The views of a scene show one set of named points, each view turned or mirrored, shifted and resized as a whole, with a little noise and some points left out.
In the rows, 128 means zero.

Scene 1
View 1
nabe: [ 97 128  90 116 126 101 122 149 132 116 101  99 145 158  86 133 138 197
 132 111  73 155]
Pofo: [ 92 167 104 114 152  84 114 158 149 106 143 111 133 124  98 119 162 147
 130 110 105 111]
sizaf: [ 95 147 103 118 139  94 119 152 149 120 117 109 140 140 103 121 148 177
 136 112  93 136]
Fef: [ 82 182 113 117 169  85 118 156 171  90 177 132 126 110 107 108 164 128
 120 104 128  89]
riv: [ 91 126 100 122 129 109 132 144 155 115 112 122 143 154 103 124 127 204
 130 104  87 157]
lis: [103 139  93 115 127  90 112 155 125 129  90  82 145 151  89 129 152 187
 144 119  70 149]
pimi: [ 99 170 106 115 148  76 105 162 143 128 119  93 135 125 105 115 171 151
 145 120  99 117]
kal: [ 90 142  95 115 137 100 126 149 144  95 136 116 139 145  84 130 141 175
 121 104  88 132]
punil: [ 92 120  89 117 124 111 132 143 138  99 117 115 145 163  80 137 126 202
 120 102  72 155]
zot: [ 93 126  76 108 123 106 127 147 114  73 133 103 144 162  44 152 136 181
 106 102  61 137]
tad: [102 118  76 110 112 103 121 149 104  99  97  83 149 171  52 152 138 199
 124 112  46 157]
Pemev: [ 85 152 101 118 148  99 128 147 159  90 154 131 134 135  95 122 142 163
 115 100 106 120]
pavu: [ 93 126  86 114 125 106 127 146 130  96 119 106 144 159  71 140 134 192
 120 105  71 148]
rusuz: [ 82 154 107 120 152 102 129 147 171  96 156 138 132 131 107 115 140 164
 118  98 114 119]
bir: [ 76 134 112 128 147 119 144 136 193 105 146 160 135 141 131 108 117 197
 119  92 120 144]
fese: [ 87 141  96 117 140 105 130 146 152  91 144 127 137 144  88 127 137 174
 116 101  96 129]
bezo: [ 90 145 115 125 144  98 124 148 177 139 111 125 139 135 138 104 140 190
 144 110 111 147]
mez: [ 96 145 100 117 137  93 118 153 145 122 110 103 140 143 101 122 149 180
 137 115  87 140]
mubu: [ 95 155  94 112 141  88 114 155 132 101 132  99 137 136  79 129 158 158
 127 111  87 121]
Kufe: [ 82 124  72 107 128 119 141 138 123  36 172 129 140 163  29 158 123 174
  82  87  70 126]
Dudu: [ 83 146 100 119 146 104 132 145 160  85 157 134 134 140  91 124 137 169
 111  96 104 123]
Kome: [ 90 124  94 120 128 111 133 142 151 104 119 123 144 157  94 129 126 201
 123 102  83 154]
View 2
sizaf: [141  98 148 138 113 145 142 136  97 101 104 122 141 149 119 102 156 156
 151 116 102 116]
punil: [146  94 150 121 127 157 162 134  93 139 102 114 120 167 102  98 170 175
 157 132  79  84]
lis: [126  76 149 146 129 135 144 145 120  96  87 100 131 161 112  95 154 165
 169 133  86 102]
Kufe: [139 127 129 104 150 187 171 133  71 149 125 111 105 117  94  88 205 200
 107 114  54  42]
Pemev: [151 123 141 123 112 164 144 130  75 112 123 136 138 124 120 102 173 159
 119  98 104 107]
pimi: [127  99 142 151 115 137 124 142 108  64 103 118 148 124 130  99 155 148
 139 105 112 127]
Kome: [152  98 152 122 117 156 159 132  87 137 106 122 128 168 108 103 163 169
 156 127  88  96]
mubu: [127 105 138 139 129 151 138 142 101  86 107 112 134 121 119  93 169 164
 132 110  92 100]
nabe: [137  84 151 135 127 145 153 139 105 120  94 106 126 166 106  97 161 170
 163 133  83  95]
fese: [148 114 142 122 118 162 150 133  79 121 117 129 133 136 114 101 172 166
 130 109  94  97]
mez: [139  93 149 139 115 143 141 138 101 100 100 117 138 151 118 101 157 158
 155 120  99 113]
zot: [128 101 136 122 149 165 160 141  97 126 106  98 111 136  99  88 187 189
 134 128  61  60]
riv: [153  93 155 125 112 151 158 131  90 135 102 123 131 174 110 105 157 163
 162 127  94 104]
rusuz: [159 126 144 122 103 162 143 127  69 113 126 144 145 127 123 107 167 153
 121  95 112 116]
Pofo: [135 116 139 140 114 151 130 138  92  80 114 128 146 114 128  99 165 152
 122  96 110 118]
Fef: [147 140 133 132 102 162 124 132  71  77 134 150 156  89 135 105 170 144
  95  74 124 128]
bir: [182 121 156 109  86 164 156 116  56 149 123 158 147 164 117 116 157 150
 141 105 117 125]
kal: [142 108 143 127 122 157 148 135  89 114 110 121 131 138 113  99 171 167
 135 114  91  96]
View 3
nabe: [141 111 143 142 118 179  90 122 123 117 116 124 125  98 152 159 175 170
 121 139 108  98]
rusuz: [129 124 137 118 108 155 116 124 127 132  89 107 113 124 150 128 161 150
  89 125 126 116]
bezo: [122 114 128 131 114 164 111 136 118 122 106 101  98  99 187 153 170 146
 101 127 118 118]
riv: [134 107 135 139 118 174  96 129 123 123 121 114 112 105 162 149 169 175
 106 139 115 105]
pavu: [145 112 146 140 117 176  90 118 125 121 115 128 131 108 136 147 171 177
 116 139 111  95]
Pofo: [134 132 143 118 106 157 115 116 125 121  75 116 124 113 148 144 169 131
 110 119 116 112]
Fef: [128 141 141 103 100 143 130 117 128 131  60 106 119 129 144 125 161 122
  91 111 128 122]
kal: [140 121 145 127 111 166 103 118 126 124  96 122 127 115 138 140 167 159
 107 130 116 104]
Pemev: [135 126 142 119 109 159 112 119 127 128  88 114 122 121 141 132 164 150
  98 126 122 111]
Kufe: [156 116 158 129 113 170  93 107 134 136 106 137 148 140  89 114 160 196
  98 142 123  87]
mez: [136 118 140 133 113 171 101 123 121 116 101 117 119 100 160 156 174 151
 118 131 111 107]
Dudu: [135 121 141 121 109 160 111 121 128 133  95 113 120 125 139 127 161 161
  91 129 125 110]
zot: [153 115 155 137 116 177  87 110 128 123 108 137 144 117 113 141 171 182
 118 141 111  88]
mubu: [143 129 148 126 109 166 103 113 126 119  85 125 133 109 138 150 172 145
 120 125 110 103]
lis: [142 116 144 142 117 180  91 119 120 109 107 126 127  89 158 171 180 154
 134 134 101 100]
Kome: [137 108 138 138 119 174  96 126 123 124 120 117 117 110 152 145 168 178
 104 140 115 102]
sizaf: [134 120 139 131 113 168 104 123 122 118 100 115 117 102 161 154 172 150
 113 129 113 109]
fese: [137 119 143 126 112 164 105 120 126 128 100 117 123 120 140 134 165 164
  99 132 120 105]
tad: [154 109 152 150 121 188  78 114 124 113 122 139 142  96 130 162 179 183
 134 145 101  85]
pimi: [135 132 143 123 107 162 110 118 122 114  77 117 123  98 161 161 175 123
 123 118 109 113]
View 4
lis: [126 113 119 137 128 135 129 121 116 128 109 119 102 103 115 129 153 117
 138 107 134  86]
mubu: [128 115 132 133 122 124 142 118 109 124 110 119 109 122 130 138 141 113
 131 111 130 106]
Fef: [125 121 158 139 124 106 146 121 107 109 123 123 111 133 152 143 128 115
 138 106 108 133]
bir: [115 126 129 153 130 119 117 142 103 104 126 123  86 107 133 118 114 115
 111 111  98 126]
riv: [120 119 115 145 128 132 120 133 108 118 115 121  91 101 118 121 132 115
 118 113 120 102]
Dudu: [122 121 132 139 122 119 134 128 101 116 116 119 101 123 134 132 121 111
 113 114 117 122]
kal: [124 118 125 136 121 125 133 124 105 121 111 118 102 117 126 131 131 112
 119 114 126 110]
rusuz: [121 123 140 143 125 115 133 129 104 111 121 121 101 122 139 131 122 113
 121 111 109 126]
pimi: [127 116 144 138 129 120 140 118 118 118 117 122 109 117 134 137 151 119
 151 102 122 105]
fese: [123 120 127 138 122 123 133 127 103 118 114 119 101 119 129 131 126 112
 115 114 121 116]
sizaf: [123 117 130 142 128 125 130 126 113 117 116 121 100 109 126 129 140 117
 134 107 121 103]
Kufe: [129 117 108 124 106 129 142 121  87 132  99 110 109 135 122 138 111 101
  81 130 142 118]
zot: [129 114 109 126 114 134 138 119  99 134  99 113 107 122 116 135 131 107
 103 122 144 101]
bezo: [117 121 135 152 136 123 120 135 116 108 125 126  90  99 129 121 137 120
 139 103 105 109]
tad: [128 111 100 129 119 142 131 119 106 138  98 114 103 107 105 130 144 111
 114 118 149  83]
punil: [123 117 109 138 123 135 124 129 104 125 108 117  95 107 114 124 131 111
 109 117 130  99]
nabe: [123 115 113 138 126 135 126 126 111 126 108 119  97 104 115 126 141 114
 122 112 132  93]
pavu: [125 116 112 134 121 134 130 125 105 127 106 117 100 111 116 128 134 111
 113 117 134  99]

In a view up to two points have been moved. Name them for each view, in the order of its rows, or write -.
view 1: -
view 2: -
view 3: kal, Pemev
view 4: Fef
